Each row is a point on a landscape with many peaks, with its height.
A climber steps from a point to the highest of its 2 nearest points, and stops where none of them is higher. Distance is the straight distance between rows; heights are no part of it.
(1808) (h 469): [123  96 150  93  95 115 116 153 109 147 112 103 109 199 166  68 140 131
 132  66  60]
(442) (h 499): [165 155 117 116  84 134 107  94 151 144 138 119 143 152 105 107 126 124
  81 149 189]
(799) (h 414): [118 140 121 138 137  84 153 131 105 139 143 107 100 181 140 108 118 193
 153 152 102]
(2336) (h 525): [162 158  95 178 191 100 137 106 113 109 148  88 101 170 157 108 108 154
 110 118 138]
(2489) (h 305): [117 148 171 141  32 131  84 106 149 121 180 137 139 114 122 157 118  57
 109 126 116]
(390) (h 55): [155 100 144  52 111 124 107 150 131 100  95 142 143 191 183 106 129 110
 171  92 123]
(815) (h 223): [130  97 144  80 100 108 115 135 106  99 125 182 125 132 163 102 170  71
 119  78 106]
(644) (h 518): [103  99 127 101 164 168 160 165 117 102 140 148 122  85 115 127 130 169
 138 163 163]
(1302) (h 495): [128 142 141 139  42  95 111  98 139 141 142 133 155 136  86 145 110  87
 103 108 100]
(393) (h 206): [128  87 129 144 136 100  96 172 110 105 103 181 149 117 182 144 147  94
 165  53  74]
(657) (h 183): [155  99  98 118 190 143 140 161 121  78 126 145 143 112 132 153 101 135
 160  93 170]
(1027) (h 179): [112 168 146 128 158 155 147 108 120 155 100 103 118  58  86 172 177  71
 119 166 136]
(342) (h 369): [153 164 128 134 156 102 124 118 116 120 122 108 109 201 191 114 114 173
 179 158 120]
(1454) (h 585): [143 150 129 139 187 147 126 117 146 114 118 105 148 174 184 110 105 167
 141 140 166]
(676) (h 141): [111  60 149 126 122 121 159 151  72 124 126 195 129  66 146 133 180 122
 166 106 106]
(1916) (h 555): [126 108 162  84  25 131 135 109 133 132 146 134 153 126  86 141 138  98
 110 123 154]
(718) (h 474): [ 97 155 147 112 153 178 137 133 149 148 127 100 134  97  96 131 148 143
 106 175 166]
(1715) (h 221): [120  57 119  90 148 155 160 189 129  93 115 136 127 119 130 128 147 141
 146  75 132]
(1313) (h 472): [148 151 132 169  65 169 143 132 140 128 119  71 144  94 105 199 124  59
  92 149 162]
(576) (h 526): [137 149 165 142   6 134 112 104 146 160 144  72 126 171 121 145  73 119
 145 138 119]
(913) (h 429): [110 107 138 121 107  63 151 142 101 146 142 120  97 180 137 101 123 181
 161 113  73]
(834) (h 349): [123 159  99 133 150 126 130 123 138 131 104 160 134 121 127 138 142 125
 117 161 112]
(2085) (h 304): [102 175 163 138  54 118 138  77 124 161 112  97 175 155 116 149  95 119
 147 147  94]
(1689) (h 447): [123 101 143  94  83  75 140 143  90 152 133  99  86 196 142  74 129 158
 145  79  82]
(2447) (h 392): [111 102 164 105  68 154 150 113 125 113 179 139 112  79  81 154 146 106
 114 142 130]
(1245) (h 236): [123 121 149 128 119 151 158  79  98 114 168 165  92  65 104 143 158  96
 133 170 109]
(1914) (h 238): [ 95 120 132 118 104 113 147 127 113 136 127 188 158  90  91 149 142 121
 126 125 105]
(2025) (h 325): [139 108 117 102  80 128 102 122 150  90 171 160  88 112 117 124 147  83
  86 121 131]
(948) (h 163): [153 110  91 123 194 153 145 129  99  85 135 145 144  99 141 137  99 129
 117 101 204]
(963) (h 274): [ 83 104 195  96  64 133 117 123  95 145 147 161 154 116 125  92 191  85
 124  70 115]
(2217) (h 563): [129 150 143 167 143 140 118 102 151 162 176  54  94 157 144  86 114 182
  84 137 165]
(288) (h 496): [122 101 168 103 113 132  92 163 101 134 107 128 133 185 201  86 140  99
 151  55  57]
(458) (h 295): [137 123 101 115 114 144 132 110 128  90 173 161  79  78 112 136 151  87
  99 141 135]
(354) (h 115): [157 104 102 125 199 178 156 134  86  74 149 139  91  76 151 157 124 121
 173 155 167]
(2377) (h 338): [ 76  98 199 118  72 137 154 108 103 125 173 164 150  74  96 143 150 104
 147 116 117]
(318) (h 479): [120 167 113 177 174 135 121 118 156 168 122  61  95 110  85 124 128 130
  94 141 118]
(137) (h 549): [139 113 100 129 101 116 141 136 131 143 128 123 148 115  43 126 106 137
  79 111 157]
(722) (h 273): [102 186 146 149 123 111 106  88 149 159 131 117 104 163 153 116 140 124
 134 168  64]
(2506) (h 268): [ 77 146 157 152  96  97 117 117 115 146 135 186 187  96 105 139 130 107
 146 113  96]
(1357) (h 158): [155 100 125 142 186 138 119 174 148  97 124 118 149 145 146 158  86 175
 191 104 139]
(2212) (h 533): [116 125 119 117 130 140 128 137 162 124 143 121 131 139 101 102 109 167
 100 141 149]
(2339) (h 497): [141  86 112 117 127  95 142 143 136 118 120 113 122 183 125  84 116 157
 126  79 114]
(852) (h 313): [186 127 113 119 151 123 109 146 120  79 104 162 158 129 170 188 135 121
 186 135 152]
(224) (h 211): [120 125 105 113 140 132 160 135  98 127 118 176 135  81  92 148 143 132
 123 157 138]
(173) (h 275): [104 138 133 161 114  78 125 129 113 164 109 183 164 132 132 132 123 153
 151 142  71]
(567) (h 409): [133 189 129 133 107 132  95  89 166 139 127 119 113 130 118 139 154  79
  93 159 113]
(1962) (h 420): [115 190 150 141  71  76 140  74  87 173 142  93 114 176 116 135 118 140
 147 151  86]
(1910) (h 501): [146 165 122 165 110 159 135 121 133 153 109  61 146  90  67 175 124  81
  81 141 167]
(1516) (h 334): [176 132 121 119 158 118 110 141 141  94 101 139 158 178 174 154 105 145
 184 132 146]
(2397) (h 288): [111 178 132 160 138  95 100 111 132 147 113 161 127 148 177 127 140 130
 147 164  61]
(795) (h 292): [122 127  64 164 220 153 129 164  99 128 105 124 132  93 127 139  82 150
 128 123 154]
(938) (h 471): [153 150 133 102  68 149 131  96 135 131 148 125 143 122  85 142 148 103
  94 165 192]
(735) (h 376): [148 117 131 103  59 108  79 130 169 123 156 136  98 159 123  95 118  94
  89 112 109]
(108) (h 458): [162 123 116 103 124  83 107 135 122  96  99 176 141 172 172 120 117  89
 143 107  98]
(1629) (h 463): [118 120 129 116 191 187 150 134 108 101 147 130 115  84 137 120 133 150
 108 156 197]
(2000) (h 574): [103 125 124  94 124 146 133 138 157 109 135 154 124 123 127 122 137 145
 123 158 134]
(1535) (h 356): [138 150 110 145 160 133 105 119 169 101 154  91  95 166 153  95 107 148
 109 139 136]
(2078) (h 144): [153 132 111 173 215 143 126 148 129 110 117 112 146 135 159 147  81 171
 157 118 150]
(2197) (h 615): [127  98 137 101 149 140 130 155 157 106 120 124 145 177 163 110  97 183
 171 128 137]
(285) (h 535): [ 89 159  98 157 142 134 126 128 135 144 130 146 121  76  90 162 121 106
 114 141  82]
(2236) (h 335): [145  74  97 141 159 114 137 199 120 114  85 142 155 109 135 161 105 176
 173 110 122]
(1939) (h 337): [142 142 107 142 130 155  96 127 187 111 168 104  94 136 124 110 118 133
  80 143 158]
(1890) (h 244): [ 81 123 170 157  85  73 112 122 115 164 144 151 160 139 110  99 119 125
 146  78  64]
(2400) (h 265): [121 153 129  92  89 110 119 102 124 158  88 173 160 165 145 115 126 145
 149 168 116]
(1595) (h 534): [109 114 145 135  54 120 129 123 139 130 155 140 152  98  73 160 120  81
 102  97 112]
(2222) (h 470): [159 146 128 107  71  75 104  97 117 143 151 108  86 191 131  81 102 135
 116 134 116]
(1813) (h 246): [ 85  65 141  89 121 146 157 179 129 121 124 161 130 103 113 125 156 149
 137 107 114]
(2142) (h 386): [133 180 112 132 166 133 114  97 165 146  99 109 115 118 125 127 171  91
 100 155 130]
(684) (h 186): [159  66 124 113 147 140 136 193 124 111  83 128 163 147 145 156 151 143
 175  59 123]
(36) (h 542): [126 143 149 171 141 169 110 115 164 175 161  63 123 128 109 108 106 167
  66 139 178]
(1868) (h 466): [129 156 147 168  74 138 134 115 153 164 148  43 127 153  89 153 100 138
 117 152 118]
(378) (h 155): [149  90  95 122 165 138 141 155 105  72 137 171 102  81 157 180 134 109
 182 123 128]
(154) (h 353): [145 123 130 130  53 126  87 131 170 125 173 139 102 128  94 140 123  85
  85 117 122]
(1102) (h 462): [151 158 133 113  51  82  92  87 129 149 137 139 125 170 118 103 107  98
 104 133  97]
(1680) (h 451): [145 173 161 179  76 125 144 104 126 179 145   4 102 163 107 152 122 135
 131 145 146]
(2195) (h 424): [153 174 149 146  95 144 120  84 148 188 122  53 152 156 101 120 122 136
  98 151 185]
(971) (h 187): [115  88 108 122 152 128 137 171 157  96 125 134 119 143 132 117 105 156
 143 102 102]
(2302) (h 494): [ 95 146 177 124  13 152 114  99 150 142 139  95 160 140 130 151  85 107
 145 138 123]
(1542) (h 239): [ 88 132 107 137 158 153 135 163 124 131 122 169 117  68 126 160 137 143
 143 167 104]
(787) (h 196): [120 160 122 144 121 122 154 113 121 165  99 100 174 126  58 148 108 147
 106 156 125]
(2317) (h 384): [140 171 125 156 183  95 147 110  97 140 134  82 102 189 186 111 138 180
 155 148 149]
(2379) (h 177): [138  96  96 131 145 110 130 150  98  92 120 205 119  82 161 162 146  93
 161 106 106]
(1981) (h 41): [180 103 145  79 145 121 107 147 141  90 112 121 156 203 157 117 111 118
 176  72 153]
(2029) (h 602): [133 129 145  88  29 132 112 106 154 154 136 116 145 157  92 118 107 126
 119 129 148]
(1669) (h 303): [148 152 104 166 155  93 110 134 129 120  99 156 130 153 180 144 123 139
 160 157  77]
(623) (h 162): [149  52 126 107 139 127 171 163  70 108 104 181 130  78 143 151 164 138
 171 127 131]
(1081) (h 582): [136 102 124 150 188 147 141 129 130 105 141 117 157 141 152 114  63 177
 102  87 175]
(474) (h 407): [139 176 151 127 118 147 120  88 162 174 101  62 154 129 104 135 154  98
  98 155 181]
(1461) (h 136): [154 131  88 126 206 168 151 112  81  95 137 140  97  73 142 138 141 108
 128 155 183]
(2240) (h 406): [159 139 120 102 113  74 124 112 109 124 115 135 115 201 165  89 103 149
 157 133 105]
(1777) (h 485): [134 154 122 182 119 142 121 124 160 159 161  62 101 130  74 133 103 147
  88 141 126]
(138) (h 427): [164 119 118  89 113  90  92 128 140  94 125 138 111 191 165  90 107  93
 124 103 101]
(2258) (h 277): [150  99 113 130 133 116 131 162 102  97  94 185 154  84 174 181 151 142
 171 156 133]
(1268) (h 411): [118  76 137 131 120  85 143 168 108 145 106 126 122 182 152 101 137 163
 160  76  59]
(348) (h 345): [126 167 113 148 183 137 116 120 166 135 117  96 103 151 152 105 138 140
 119 158 120]
(357) (h 493): [138 114  89 161 162 116 111 171 136  98 109 159 126 109 166 175 103 135
 174 122  81]
(171) (h 385): [ 81 170 152 148 111 127 105  95 127 119 164 181 134  80 124 150 149  77
 125 139  98]
(1100) (h 433): [105 145 150 116 128 187 152 125 122 132 141  96 122  67  71 160 144 118
 105 174 161]
(555) (h 528): [ 81 127 145 104 112 133 110 141 166 118 142 168 127 143 160 117 125 145
 148 152  92]
(1550) (h 329): [134 140 150 152  39 150  98 129 173 131 172 112 121 119  99 177 113  79
 107 136 128]
(379) (h 399): [120 175 126 160 165  94 156 118 103 170 122  84  98 164 143 112 149 187
 150 169 118]
(880) (h 220): [158 134 104  87 131 119 134 110 123  97 115 161 153 149 143 107 137 122
 107 141 186]
(233) (h 658): [137 113 132  85 122 135 120 126 151 109 126 116 132 193 166  70  95 171
 151 123 160]
(1169) (h 324): [101 173 133 144 118 117 120 106 128 151 108 178 160 112 123 152 146 114
 128 160  90]
(2436) (h 300): [161 119  83 143 175 135 127 171 105  98  90 154 147  85 156 182 124 143
 171 152 145]
(2340) (h 428): [ 87 142 130 147 135 120 107 131 127 107 148 206 125  79 158 143 148 103
 146 139  89]
(5) (h 564): [145  88 126 106 143 120 118 173 149  81 110 151 132 154 162 142 128 114
 172  77 100]
(1570) (h 375): [158 126 116 123 155 132 105 123 168  71 157 107 119 179 163 102  87 131
 121 106 155]
(1264) (h 388): [157 176 109 120 119  83 127  87 106 151 108 124 121 196 152  88 118 155
 139 164 126]
(884) (h 126): [154 128  95 147 224 173 124 149  91 101 120 130 138  83 158 178 103 129
 160 123 192]
(1575) (h 203): [ 87 104 124 139 125 112 129 154 159 131 142 145 115 127 115 119 108 158
 131 118  67]
(1678) (h 370): [135 175 114 138 135 102 127  97 132 154 105 128 135 164 124 113 133 141
 122 166 106]
(2345) (h 112): [156  44 161 114 131 144 153 154  75  92 119 168 116 101 178 146 190 101
 186  86 109]
(1378) (h 151): [139  54 133  81 129 152 179 140 104  87 145 150 103 101 115 106 161 133
 128 116 160]
(1657) (h 134): [119 116  88 119 147 161 154 125  84 121 158 138  90  53  71 142 131 109
 107 154 156]
(1157) (h 99): [115 136 125 127 208 175 148 131  71 153 109 119  89  50 106 135 163 116
 131 181 172]
(1405) (h 159): [114 164 130 136 175 154 133 126 131 172  91  78 127  70  74 149 150  93
  98 146 161]
(961) (h 169): [119  85 149 138  44 121 110 147 166 150 161 103 120 135  74 127 113 117
 101  82  97]
(2442) (h 505): [138 126 152 107  49 138 162  99 109 122 142 129 155  97  69 164 139  93
 106 154 164]
(451) (h 140): [118 148 139 140 207 142 116 112 140 177  95  79 117  62 102 117 151  93
  81 124 196]
(1933) (h 241): [ 70 110 164 151 109  99 106 147 111 150 136 196 173  89 120 110 159 113
 154  78  96]
(353) (h 401): [118  73 137 120 118 110 128 184 117 138  81 153 155 157 168 120 150 148
 165  74  77]
(1479) (h 523): [149 125 118 151 104 108 146 113 129 164 134  92 155 144  57 111  94 168
  83 121 165]
(363) (h 182): [124 171 145 165 138 125 153 103 115 188 109  49 154 141  69 131 112 161
 108 155 141]
(284) (h 446): [166 116 123  86  86  92 112 109 119 129 138  97  95 205 153  53  93 151
 128 103 148]
(860) (h 351): [ 84 107 165 102  56 153 119 129 167 119 175 132 123 107  94 144 128 117
 115 131 123]
(658) (h 222): [ 97  92 136 156 126  99 106 165 101 131 119 200 155  93 159 119 167 103
 150  61  87]
(1212) (h 443): [ 95 141 154 146  66 132 129 118 160 146 154  92 145 134  86 151  97 135
 120 138  90]
(324) (h 487): [140 156  89 175 190 100 151 125 108 151 110 107 120 140 116 114 114 172
 117 143 123]
(486) (h 552): [142 172 125 130 170 139 120  89 142 148 108 106 147 162 163  89 134 150
 104 154 179]
(1284) (h 438): [148 181 154 162 107 118 132  80 124 195 147  29 108 168 114 114 136 152
 113 144 167]
(41) (h 522): [163  98 111 145 178 100 131 152 139  87 135 107 120 180 136 127  85 148
 163  74 114]
(1146) (h 460): [144 159 103 102 138 132 113 111 143  77 128 163 112 139 161 129 150  92
 113 157 139]
(2262) (h 253): [104 172 150 125 122 143 113 103 174 157 143  71  93 168 139 100 130 157
 133 175 107]
(2175) (h 93): [131  64 156  87 109 141 157 155  80 109 107 174 132 124 168 122 200 111
 155  90 116]
(1658) (h 491): [154 162  94 123 136  96 109 111 136 100 111 164 125 162 160 118 125  97
 116 147 102]
(2215) (h 237): [117 164 153 124 119 171 100 104 189 160 146  64 113 147 125 106 135 145
 107 166 163]
(1364) (h 461): [151 116 126 103  93 132 168  92  94 118 150 151 126  86  68 140 152 106
  99 154 167]
(1994) (h 297): [ 94 139 149 141 102 101 115 131 113 150 116 209 176  99 150 143 151 133
 158 152 104]
(809) (h 286): [121 165 142 109  65 104 130  81 124 171 109 130 161 170 106 118 104 143
 142 152 106]
(2487) (h 145): [130 133  66 142 222 168 129 159  87 121 109 128 108  65 148 167 125 114
 154 149 162]
(50) (h 354): [ 82 168 164 158  91 158 148 109 127 129 111  87 168  75 119 194 135  69
 122 149 112]
(1568) (h 484): [ 90  81 158 123  66 136 132 135 130 127 173 144 121  73  81 142 153  88
 109  74 105]
(805) (h 153): [111  97 178 131  14 119 110 130 144 167 147  98 148 150  97 125 103 106
 125  80  99]
(356) (h 185): [138  86  96 106 150 126 162 164 100 106 106 178 137  94 123 143 143 135
 143 117 141]
(791) (h 225): [ 80 122 154 141  82 100 142 126 131 158 132 142 165 129  84 135 105 143
 136 113  71]
(1993) (h 339): [127 149 111 154 166 119 136 150 128 160  83 132 149 136 138 135 130 182
 145 178 112]
(2338) (h 194): [114 156  85 131 181 166 128 130 137 120 131 123  89  72 117 137 150 104
 105 154 145]
(343) (h 506): [153 133  82 165 166  79 146 130 114 112 128 121 108 164 129 114 102 155
 126 119 110]
(1858) (h 326): [ 97 170 156 163  67 128 135  90 126 137 116 101 188 115 118 175 110  80
 121 141 103]
(1473) (h 521): [145  79 116 139 157 114 140 141 144 104 152  92 119 171 131  84  89 173
 114  70 149]
(2116) (h 464): [126 162  99 160 201 137 138 129 119 162  88 107 140 106 103 119 126 145
  96 148 149]
(483) (h 321): [148 140  77 167 184 122 128 163 111 135  70 143 150 105 150 162 125 158
 148 159 126]
(651) (h 545): [168 167  88 174 152 102 116  96 137 129 143  94  95 158 125 104 119 131
  79 133 134]
(2194) (h 437): [135 163 114 131  86 101  95  94 146 125 142 154 122 141 119 123 123  89
  89 139  92]
(753) (h 465): [111 129  98 151 150 106 110 150 143 103 128 184 117 111 158 144 115 115
 143 120  69]
(331) (h 529): [143  88 145 104 131 132 106 175 128 105 101 123 132 187 171 126 141 100
 158  49  71]
(2073) (h 586): [139 127 136 148 136 126 122  98 137 133 179  81 101 182 166  75  88 189
  99 124 172]
(813) (h 561): [148 129 166  94   7 122  97 100 143 170 142  96 112 172 108 103  82 132
 141 120 123]
(662) (h 184): [ 92  89 133 123  89 128 129 153 165 130 156 130 120 112  78 124 120 134
 104  96  90]
(384) (h 171): [104 159 156 162 185 146 134 124 131 195  93  52 143 109  77 119 120 154
  95 144 156]
(953) (h 436): [112 147  99 147 204 164 129 133  91 151 107 118 133  77 106 123 112 140
  78 131 187]
(549) (h 583): [138 117  80 145 150 126 132 130 130 131 136 123 136 110  84 107  90 149
  65 109 174]
(1265) (h 119): [ 97  81 168 110 106 122 135 134  92 113 149 194 128  91 144 106 190  95
 145  87 107]
(1446) (h 264): [134 118 100 123 156 157 155 103  98  96 162 162  69  63 127 139 150  95
 133 165 121]
(1628) (h 214): [102 137 119 139 122 107 156 137 118 162  98 157 174 110  72 151 116 148
 126 147  97]
(2517) (h 174): [129 146  87 141 181 164 115 130 156  98 144 115 103 108 136 119 119 126
  90 135 163]
(2346) (h 489): [144 154 119 133 102  86 130 102 109 138 168  84  83 188 125  87 112 169
 118 139 140]
(631) (h 410): [ 72 146 157 168  84 149 135 128 150 132 144  98 159  84  88 182  96 108
 120 132  88]
(1237) (h 133): [171  66 147 106 145 144 138 154 106  67 139 162 109  97 162 178 156 105
 205 105 125]
(2268) (h 269): [ 89 160 144 124 107 155 110 116 182 141 149 107 117 136 118 128 128 145
 119 170 100]
(1149) (h 502): [105 177 113 168 162 133 125 119 157 160 116 105 106 104 100 143 138 114
 113 150  76]
(1823) (h 224): [149 138 116 112 167 151 150 132 104 105 107 168 127 102 161 152 172 134
 149 188 162]
(1007) (h 180): [152 108  87 104 158 131 160 125  95  97 126 158 141  98 105 122 129 132
  99 122 196]
(1878) (h 219): [ 92 121  97 148 168 138 134 170 150 125 126 144 112 103 123 140 104 164
 139 147  81]
(461) (h 567): [113  96 125 104 169 155 144 173 147  94 131 140 145 126 147 126 112 174
 148 136 162]
(69) (h 176): [151  62 128 103 130 143 184 106  82 102 148 168  88  76 105 109 152 119
 141 142 127]
(1391) (h 507): [134 130 124 130  94 106 128 117 147 145 154  92 115 169  95  93 104 168
 105 136 132]
(1288) (h 527): [151  85 122 131 148 124  99 178 144  84 120 156 131 113 163 190 124 122
 198  87  94]
(2107) (h 181): [133 153 120 140 221 155 130 134 134 144  79 117 140 105 168 125 152 137
 121 152 177]
(1456) (h 364): [135 167 107 158 204 141 113 111 162 147 107  85 101 111 141 106 145 114
  88 127 153]
(1931) (h 473): [128 105 129  91  86  92 124 127 133 139 114 141 130 175 124  82 125 138
 123 107 102]
(1924) (h 73): [133  82 156  49  95 132 129 149 104 110  97 168 141 158 178 104 173 108
 156  99 132]
(1422) (h 216): [103 149  95 133 185 161 137 145 106 141 116 150  96  55 128 161 162 107
 136 174 120]
(2488) (h 263): [ 71 155 146 131 133 159 130 132 149 135 138 155 127  86 123 155 149 130
 131 167  94]
(337) (h 318): [178 159 103 160 179 114 113 133 128 109  92 127 143 165 179 153 118 147
 166 149 127]
(1979) (h 492): [ 74 123 168 110  87 111 100 126 152 150 148 148 117 161 151  95 104 152
 158 129  63]
(1748) (h 537): [120 149 105 153 106 150 136 123 130 139 134 103 138  80  55 177 110  94
  88 136 128]
(1736) (h 423): [104  85 149 108 104 122 126 165  99 148  89 175 162 135 159 107 181 125
 139  72  92]
(2316) (h 590): [ 97 138 126 139  94 137 133 116 136 125 158 145 129  73  78 170 128  90
 106 130 106]
(1653) (h 199): [143 104 109 106 126  98 125 135 107  79 124 199 119 111 156 131 155  68
 129  88 106]
(296) (h 164): [125 140 101 144 237 173 122 147 103 134  91 114 119  72 156 137 135 118
 126 139 187]
(2165) (h 467): [127 177 157 167  49  95 100  79 124 149 145 106 146 152 117 145  99  82
 115 131  84]
(1269) (h 120): [128 146 133 123 204 169 135 109 103 148 117 107  99  58 112 121 170  99
  90 153 203]
(1537) (h 200): [139 156 115 114 176 154 141 123 127 115 102 145 148 124 158 123 149 141
 121 167 184]
(2023) (h 448): [118  97 132  99  91 101 126 145 111 152  89 153 152 168 135  87 153 117
 118  68  81]
(1160) (h 620): [134 109 113 156 165 149 128 119 127 131 147 115 144 121 135 103  75 172
  52  99 190]
(1225) (h 412): [176  94 123  75 140 127 139 136 115  61 118 163 133 145 151 133 150  93
 150  98 163]
(183) (h 390): [119 178 155 154 148 112 137  95 152 184 126  35  92 149 112 121 157 140
 126 153 114]
(2082) (h 272): [ 72  84 166  86  83 127 135 151 137 147 126 163 154 126 118 112 149 142
 142 106  99]
(1688) (h 459): [ 98 116 178  90  89  97  85 134 124 152 128 151 115 172 190  65 107 132
 170  99  65]
(879) (h 439): [107  63 159  97  82 148 155 129 114 114 173 153  98  80  93 118 174 103
 114 103 113]
(1998) (h 258): [117 156 125 129 128 110 106 120 153 118 140 129  96 177 165 106 111 141
 135 154  76]
(1531) (h 202): [146 142 105 111 141 142 137 103 126 119 130 140 150 121 117 109 133 138
  75 142 205]
(1946) (h 387): [130 159 165 145 142 134 128 109 175 176  88  37 138 102  91 143 149  82
 111 142 158]
(1976) (h 442): [107 180 168 147  67  75 104  72 102 168 146 128 138 163 129 117 100 112
 145 132  72]
(37) (h 422): [153 106 116  81  86 112 147 108 114 108 133 167 132 120  94 117 161 101
  95 129 164]
(1558) (h 365): [111 178 157 145 120 137 136 101 160 168 100  61 145 124  97 158 144  98
 121 154 108]
(907) (h 498): [171 105 134 129 151  82 118 153 127  90 125 118 111 192 158 134 106 123
 180  69  79]
(22) (h 250): [147 104 122 127 143 133 159 136  74 113 116 190 124  69 155 161 165 143
 167 192 132]
(1101) (h 444): [160  83 119  77 132 135 128 150 133  77 114 130 137 167 141 104 144 105
 122  67 157]
(1891) (h 207): [116 151 149 136 135 169 156  85  98 134 146 117  90  51  88 170 165  75
 124 177 122]
(271) (h 352): [170 136 141 122 160 111 112 131 140  95 130 110 132 210 183 126  89 159
 198 129 134]
(1167) (h 403): [129 191 138 143 111  96 133  77 121 174 132  67  97 173 118 121 143 142
 129 164 107]
(691) (h 154): [146 135  54 137 191 147 125 137 129  77 135 136 108 100 133 147 103 102
 123 114 156]
(817) (h 296): [130 156 115 149 164 175  99 125 168 146 146  80  90  78  99 134 147 100
  74 138 172]
(830) (h 172): [169  77 129 137 159 115 122 185 139 107 103 114 148 159 139 160 108 165
 197  72 107]
(347) (h 513): [103 143 140 140 175 184 116 127 150 155 136  89 131 100 120 109 122 161
  72 146 185]
(1948) (h 475): [146  80 116  83  96 129 127 150 147 113 124 124 126 153 114  85 146 121
  87  78 160]
(1496) (h 618): [148 131 133 125 156 126 127 105 135 114 146  97 128 198 179  84  82 182
 145 124 164]
(1750) (h 520): [159 158  70 148 170 112 117 116 146  98 120 131 111 149 140 119 113 110
 100 130 125]
(1469) (h 402): [152 124 111 100 103 116  91 124 167  94 150 125 101 176 152  89 106 116
 102 124 134]
(1611) (h 301): [ 75 102 188  98  55 127 129 121 126 140 149 159 161 108 106 123 151 105
 131  96 114]
(2232) (h 205): [121  96 141 103 109 122 158 109  96 104 152 194 111  86 125 131 167 105
 133 143 121]
(1368) (h 291): [ 94 165 147 122 116 170 120 112 170 128 148 112 112  96 106 156 156 102
 107 170 120]
(1625) (h 548): [153  92 122 141 191 133 132 147 146  89 147 109 143 160 137 122  69 160
 141  61 156]
(2457) (h 315): [123  92  71 144 185 134 138 191 116 115 102 142 131  92 119 151  83 161
 150 117 125]
(77) (h 389): [ 99 149 168 135 107 179 162 118 114 128 119  75 138  62  89 192 146  79
 116 168 137]
(2227) (h 157): [139 123  78 126 179 159 147 119  83 114 144 138 108  65 106 126 123 117
  88 141 197]
(1386) (h 240): [120 177 141 133 137 118 126  94 129 157 155  63  73 184 161  86 137 175
 135 160 142]
(2064) (h 248): [109 103 168  64  63 125  98 131 116 136 130 162 133 141 146  80 164  81
 108  81 109]
(1123) (h 503): [129  94 118  87 117 129 138 139 151 120 124 130 147 156 119  86 117 162
 108 110 169]
(67) (h 378): [104  76 132 137 120 106 127 182 128 139  93 173 156 116 156 137 131 171
 165 118  82]
(1600) (h 317): [136 158 125 137 107 171 104 120 178 132 162  99 104 107  96 147 138 112
  83 157 157]
(2160) (h 504): [146 141 111 181 142 110 135 109 119 158 156  81 118 144  86 101 101 177
  74 126 152]
(1171) (h 131): [145 149 102 176 234 153 124 122 118 129 109 102 134 118 167 132  98 139
 109 108 163]
(2180) (h 201): [152  65 112 108 177 148 148 181 122  90 109 126 151 129 123 143 127 136
 163  54 160]
(299) (h 259): [ 90 111 159 158 106  69 114 144 114 163 124 168 146 148 150 102 125 152
 166  98  58]
(745) (h 377): [184  70 119  95 155 129 170 137  81  71 118 164 127 108 139 143 153 109
 164 109 171]
(9) (h 242): [143 128 116  71 102 107 131 116 118 118  97 186 155 155 150 111 146 125
 137 152 150]
(1664) (h 430): [132 112 147 102 108  87 109 139 123 126 109 150 121 190 188  93 103 143
 177 117  76]
(653) (h 524): [149 151 119 125 124 137 112  83 143 147 135 112 151 167 140  84 105 160
  78 138 198]
(204) (h 357): [124 108 109 136 147 109 139 172 126 135  91 156 156 131 139 136 114 186
 158 148 111]

Where does a climber stop that starts at each point below?
(1027) | (651)
(2258) | (1160)
(795) | (1160)
(1669) | (5)
(69) | (651)
(852) | (5)
(1531) | (233)

For each start below, name every point that the climber comes to, in order.
(1269) | (451) (1405) (1027) (1891) (1245) (1446) (458) (2025) (154) (735) (1469) (138) (108) (1658) (1750) (651)
(722) | (2397) (1669) (337) (1516) (271) (342) (2317) (379) (799) (913) (1689) (1808) (288) (331) (5)
(2487) | (296) (2107) (1537) (1823) (22) (2258) (2436) (483) (1993) (204) (67) (353) (1736) (2023) (1931) (2339) (1473) (1625) (1081) (1160)
